Points, in no order, along strands that fork, close into loops and pass close to each other.
Two points are linked if the straight distance between their rows is under 106. Some points are linked to none.
<159>: | -14 |  19 |  30 |   5 | -25 | -19 |  -1 |   5 | -40 | -15 | -12 |  12 |  -3 |  -2 |  48 |  -4 |   0 |  14 | -60 |  -7 | -35 |
<216>: | -12 |  12 |  41 | -11 |  17 | -16 |  53 |  15 | -18 |  68 | -15 | -11 |  32 |  21 |  10 |   3 |   6 | -26 | -49 | -20 |  -4 |
<22>: | -34 |   2 |  -3 |  -8 |   5 |   9 |   6 |   9 |  65 |  42 | -26 | -32 |  -9 |  -6 | -30 |  11 |   5 |  -4 | -21 | -24 |  18 |
<733>: |  10 | -41 | -54 |  34 |  -7 |  18 | -37 | -48 |   2 | -41 |   3 | -27 | -37 |   7 |  16 |   4 |  30 |   3 |   1 | -18 | -43 |
<122>: |   5 |  12 |  21 |  26 | -17 |  -9 |  -7 | -34 |  21 |  19 |  26 | -57 | -14 |  59 |   6 | -13 |  -3 |  27 |  18 |  36 |  33 |
<372>: |  10 | -58 | -19 |  -9 |  17 |  11 | -25 | -20 | -12 | -20 | -37 |  41 |  -7 |  -5 | -48 | -20 |   7 | -25 | -33 | -12 |  39 |
<714>: | -20 | -11 | -37 | -82 |  -1 |  32 |  37 |  22 | -39 |  31 |  14 |   0 |  24 |  20 |  12 |  11 |  38 |  43 |  31 |  15 |  63 |
<643>: |  10 |  13 |  -1 |  -3 | -16 |  23 |  -8 | -17 |  32 |  39 | -17 | -46 | -17 |  72 |  19 |  -7 |   1 |  30 |  21 |  49 |  61 |
<602>: |   2 | -42 | -28 | -24 |   4 |  33 |  12 |  -1 |  -8 | -11 | -42 |  32 |   3 |  13 | -13 | -26 |   7 |   9 |   3 | -23 |  52 |
<677>: |  -8 |   9 |   3 | -12 |   9 |  19 | -31 |  60 | -18 | -44 |  31 |  19 | -14 | -35 |  17 |  42 |  -1 | -44 |  23 |   0 | -80 |
<113>: |  -6 |  35 |  21 |  20 |  20 |  -2 | -17 |  55 |  15 |   6 |  12 |  12 |   9 |  -2 |   1 | -51 | -13 |  -1 |  15 |  13 | -20 |
<575>: | -16 | -37 |   7 | -24 | -12 | -26 | -27 |  30 |  -7 |   7 |  65 |   1 |   8 |  -1 |   0 |  42 |  -8 | -11 |  27 | -36 | -87 |
<706>: |  23 |  -8 | -17 |  13 |  22 | -31 |  -3 |  -5 |  29 |  -7 |  -2 |  40 |  -4 | -60 | -42 |   1 |  22 |   9 |  33 |   3 | -13 |
<139>: |   5 |  34 |  22 | -40 |   3 |   3 |  15 |  34 | -43 |  12 | -16 |  12 |  59 | -20 | -33 |  19 |  10 | -29 | -28 |  -1 |  44 |
<285>: |   3 |  10 | -22 | -23 | -44 |  35 |  -7 |   2 | -20 |   9 | -14 | -18 |  16 |  10 |   6 | -13 | -17 |  21 | -25 |  48 |  68 |
<24>: |  48 |  12 |   8 |  15 |  13 | -19 |  32 |   6 | -23 |  41 |   8 |   5 |  18 |   0 |  19 | -55 |   3 |  17 |   6 |  22 |   7 |
<500>: |   4 |  21 |  18 |  23 | -21 | -21 |  27 |  14 |  23 | -14 |   3 |   2 |  24 |  -5 |  32 | -23 |  46 |  46 |   8 |  -7 | -37 |
<185>: | -26 |  38 |  -1 | -17 |  -2 |  54 | -11 |  28 |  56 | -11 | -30 |  -6 |  -7 | -20 | -27 |  20 |  -7 |   3 |  -4 |  -1 |  38 |
<468>: | -31 |  35 |  33 |   9 |   0 |  -2 |  -5 |   0 |  51 |   1 |  -2 | -36 | -12 |  22 |  13 |  21 | -45 |  -3 |  22 |  -9 |  -8 |
<340>: |  10 |   0 | -64 |  25 |  24 | -11 | -36 | -10 |  45 | -60 |  10 |  58 | -14 |  16 | -31 | -36 | -18 |  13 |  28 | -19 |  37 |
<93>: |   9 | -24 | -21 |  -2 | -14 | -27 |   0 | -26 | -10 | -43 |   1 |  60 | -20 | -49 |  -1 |  -7 | -12 |  40 | -29 | -31 | -15 |
<171>: |  10 |  24 | -30 |   9 |   0 |  53 |  -6 | -21 |  27 | -70 |  -2 |  50 |  -2 | -57 | -50 |   7 |  16 | -15 |   9 |   3 |  36 |
<347>: |  25 | -18 |   0 |  20 |  -1 | -13 | -30 | -35 | -14 | -16 | -40 | -67 | -19 |  13 |  -1 |  -1 | -14 |   8 |  10 |   8 | -12 |
<355>: |   3 |  -7 |  35 |  -3 |  -9 |   5 |   3 | -13 | -20 |  14 |  -5 |  15 |  36 | -24 | -28 |  21 |   2 |  -8 | -21 |  11 |   3 |
<657>: |  -8 | -31 |   0 |  30 |  -4 | -45 | -16 | -13 | -11 |  23 |  -5 | -25 |   7 | -21 |  20 |   0 |  40 | -23 |  -6 |  28 | -60 |
<35>: |   3 |  42 |  21 |  18 | -10 | -46 |  30 |  19 |  39 | -10 |  36 | -40 |  -5 |   9 |  52 |  16 |  57 |  16 |   8 |  -4 | -28 |
<157>: |  35 |  12 | -27 |  -5 |   2 | -25 |   0 | -12 | -18 |  -1 |  -1 |  44 |  -2 | -38 | -39 |  -7 |  -8 |  46 | -11 | -27 |   2 |
<618>: | -19 |  -6 |  28 | -15 |  -7 | -28 |  56 | -16 | -21 |  54 |   7 | -27 |   4 |  32 |  -2 |  52 | -22 | -26 | -41 |  -2 |  29 |
<396>: | -27 |  28 |  63 |   0 |   0 |  -2 |   3 |   7 | -40 |   8 |  21 |  15 | -22 |  10 |  14 |  34 | -31 |  -1 | -54 | -18 | -39 |
<424>: |  42 |  -2 | -22 |  19 |  18 | -39 |  -7 |  -1 | -46 |   9 |  -6 |  37 |  19 |  -5 |  32 | -58 |  -1 |  -9 |  -6 |  -2 | -21 |
<610>: |  -2 |  -1 |   5 | -65 |   0 |  18 |  25 |  37 | -60 |  26 |  10 |   3 |  43 |   5 | -15 |   8 |  35 |   4 |  -8 |  28 |  56 |
<236>: |  30 |  30 | -29 |  13 |  35 |   5 |  24 |   6 |  44 |  -5 | -18 |  33 |  -9 | -42 |   2 |  19 |  27 |  17 |  40 |   6 |   2 |
<114>: |   9 |  26 | -30 |  25 |  21 |   5 |  -2 |   6 |  26 | -45 | -44 |  -9 |  23 |   3 |   3 |  -6 |  24 | -34 |  28 | -19 | -20 |
<377>: |  28 | -17 | -12 |   7 |   0 | -41 | -25 | -26 |   1 |  20 | -27 | -47 |   1 | -12 |  -8 | -14 |  30 |  20 |  -6 |   5 | -17 |
<326>: |  11 |  17 | -40 |  16 |  11 |  22 |  -8 |  -5 |  58 |  -2 |  17 |  52 |  -3 |  19 | -31 | -26 | -10 |  38 |  31 | -26 |   6 |
<117>: | -17 | -21 | -57 |  25 | -34 |  22 | -24 | -60 |  39 | -26 | -24 | -11 | -30 |   5 |  16 |  20 |  10 |  -4 |  -3 | -11 |  -1 |
<239>: |   1 | -18 | -33 |   8 |  20 | -29 | -52 |   7 |  24 | -64 |  16 |  61 | -25 |  -8 | -32 | -29 | -25 | -13 | -19 | -18 |  -1 |
<598>: | -22 |  -2 | -18 |  11 |  12 |  16 |  -7 |  -8 |  20 | -33 |  10 |  55 | -15 |  -8 | -32 |  -1 | -37 | -35 | -30 | -47 |  -3 |
<697>: |  -8 |   9 |  32 |  -7 |  19 |  -6 |  34 |   4 |  16 |  20 |   2 | -28 |  -8 |  27 | -21 |  14 | -52 |   0 |  35 | -11 |  22 |
<449>: |   5 |  -1 |  -5 |  12 | -22 |  -6 |  -3 |  -8 | -19 | -43 | -27 |  56 | -15 | -49 |  25 |   0 |  -1 |   7 | -51 |  12 | -14 |
<587>: |  18 |  10 |  43 |  22 | -26 | -15 |  15 | -21 | -13 |   1 |  -2 | -30 |  16 |  43 |  17 | -30 |  -5 |  43 |  55 |  22 |  23 |
<721>: | -33 |  21 |  39 |  -1 |  -9 | -50 | -13 |  37 |  -3 |   2 |  90 | -42 | -25 |  25 |  28 |  28 | -22 |   7 | -17 |  -1 | -47 |
<87>: | -12 |  33 |  15 |   0 |  23 | -13 | -22 |  24 |  -9 |  18 |  55 | -32 | -34 |   8 |   8 |  23 | -34 |  20 | -45 | -22 | -53 |
<308>: |  -5 | -57 | -28 |  29 |  17 |  22 | -30 | -13 |  14 | -17 | -10 | -23 | -21 |  -6 |  -2 | -34 |  51 | -29 |   2 | -18 | -40 |
<98>: |  30 |  34 |  44 |   1 | -15 |  23 |  57 |  -7 | -19 | -19 |  33 | -29 |   7 |  16 |  20 |  21 |  28 |  -6 |  32 |  42 |  72 |
<219>: |  16 |  -7 |   9 |  -5 |  28 |   3 |  34 | -13 | -11 |  30 | -18 |   7 |   2 | -15 | -26 |  28 | -35 | -10 |   7 |  -3 |   9 |
<660>: | -22 |  17 |  -5 |   3 |  -3 |  38 | -13 |   8 |  37 | -12 | -17 |  28 |   3 | -22 | -30 |   4 | -58 | -27 |  -9 |  -9 |  19 |
<730>: | -21 |  38 |  52 |  23 | -16 | -12 |   4 |  22 |   5 |  14 |  31 |   4 |  17 |   3 |  11 | -42 | -31 |  -1 |  -3 |  34 |  10 |
<543>: |  24 |  18 |   4 |  29 |  50 | -27 |  -8 |  13 | -14 | -20 | -17 | -31 |   1 |   2 |  18 |  19 |   4 | -46 |  33 | -12 | -46 |
<684>: | -22 | -20 | -17 |  -5 | -24 |  40 |  -6 | -39 |  30 |  -7 | -49 | -37 | -51 |  12 |  15 |  31 | -16 |  27 |  -6 |  -7 |   6 |
<395>: | -25 |  -3 |  39 |  -8 |  -5 | -50 | -20 |  52 |  -6 |  15 |  83 | -19 |  -2 |   2 |   2 |  38 | -13 | -37 |  10 |  -2 | -67 |
<663>: |   1 | -71 | -14 |  20 |  22 |  15 | -12 | -17 |  11 | -24 | -21 |  31 | -14 | -29 | -23 | -32 |  40 | -47 | -26 |   5 |   8 |
<530>: | -15 |   1 |   4 |  16 |  -2 | -47 |  -5 |   5 |  14 |  37 |  49 | -22 |  -2 | -16 |  11 |  12 |  15 | -35 |   5 |  15 | -52 |
<247>: | -21 | -44 |  22 | -13 | -29 |  22 |  14 | -34 | -25 |   9 | -48 | -26 | -18 |   6 |  15 |  12 | -21 |   8 | -28 | -15 |   4 |
<505>: | -25 | -14 |   4 |  -9 |   9 |  10 | -20 |  14 | -21 | -32 |  43 |  12 |  11 | -20 |   1 |  34 | -26 | -49 |  42 | -30 | -77 |
<379>: |  32 |  13 |  12 |  21 |   7 | -27 |  15 | -21 | -49 |  -7 | -22 | -55 |  -1 |  18 |  14 |  38 |  -5 | -22 |   3 |  -2 | -14 |
<654>: | -10 |  -4 |   8 |  -3 | -13 |  -8 |   4 |  19 |  -1 |  -7 |   9 |   1 |  -6 |  -8 |  38 | -42 |  23 |  45 | -33 | -23 | -29 |
<106>: | -10 | -18 | -45 | -33 | -45 |  42 | -12 | -22 |   7 |  52 | -14 | -15 |  -4 |  38 |   8 |   8 |  11 |  39 |   7 |  58 |  70 |
<194>: |  25 |  -9 | -35 |  34 |  -7 | -28 | -31 | -23 |  -9 | -18 |  10 |  30 |  15 |  13 |  15 | -52 | -22 | -23 |   9 |  16 | -30 |
<289>: | -26 | -30 |  27 | -52 | -31 |   5 |  23 | -18 | -38 |  34 | -20 | -21 |  10 |  32 |   2 |  28 | -30 |   1 | -13 |   4 |  39 |
<631>: |  -3 |  36 |  32 | -14 | -22 |  39 |   2 |  18 |  -5 |  30 |  25 |   1 |  37 |  -4 |  -5 | -31 | -21 |  -3 | -22 |  52 |  51 |
<580>: |  -4 | -27 | -25 | -57 |   2 |  61 |  17 |   3 |  -6 |   4 | -25 |  -2 |  33 |  17 |   0 |  26 |  57 |  15 |  62 |  11 |  44 |
<242>: |  27 |   8 |  49 |  12 |  38 | -30 |  38 |  20 | -46 |  46 | -23 |   1 | -12 |  11 |  23 | -15 |   0 |  -2 | -21 |  -6 |  -4 |
<546>: |   7 | -47 | -27 | -64 |   3 |  32 |  28 |   4 | -18 |  -2 | -53 |  25 |  18 |  -9 | -14 |  15 |  11 |   3 |  45 | -15 |  48 |
<391>: |   3 |  27 | -27 |  24 |  20 |  32 | -24 |   6 |  29 |   5 |  29 |  16 |   8 | -14 | -24 | -52 |  12 |  11 |  20 |  11 |  -2 |

A tip is a point with one link. Name the tips that can be reached along the links from each point below, in the order of the rows.
<347> -> <677>, <35>, <236>, <114>
<730> -> <22>, <587>
<684> -> <468>, <194>

A piece is all that can be reached along the links. How many separate loops has the piece of each point below (a circle has one, a figure eight two, a Y none), and how many tips (points with one link)?
<326> -> loops 0, tips 2
<697> -> loops 0, tips 2
<505> -> loops 0, tips 4

Name the points in between on the shortest way along the links from the first point to the second, in order.
<530>; <236> -> <395>, <721>, <87>, <396>, <159>, <449>, <93>, <157>, <706>
<247>; <139> -> <684>, <117>, <733>, <308>, <663>, <372>, <602>, <546>, <580>, <714>, <610>
<87>; <543> -> <721>, <395>, <530>, <657>, <377>, <347>, <379>
<733>; <424> -> <117>, <684>, <247>, <289>, <618>, <216>, <242>, <24>
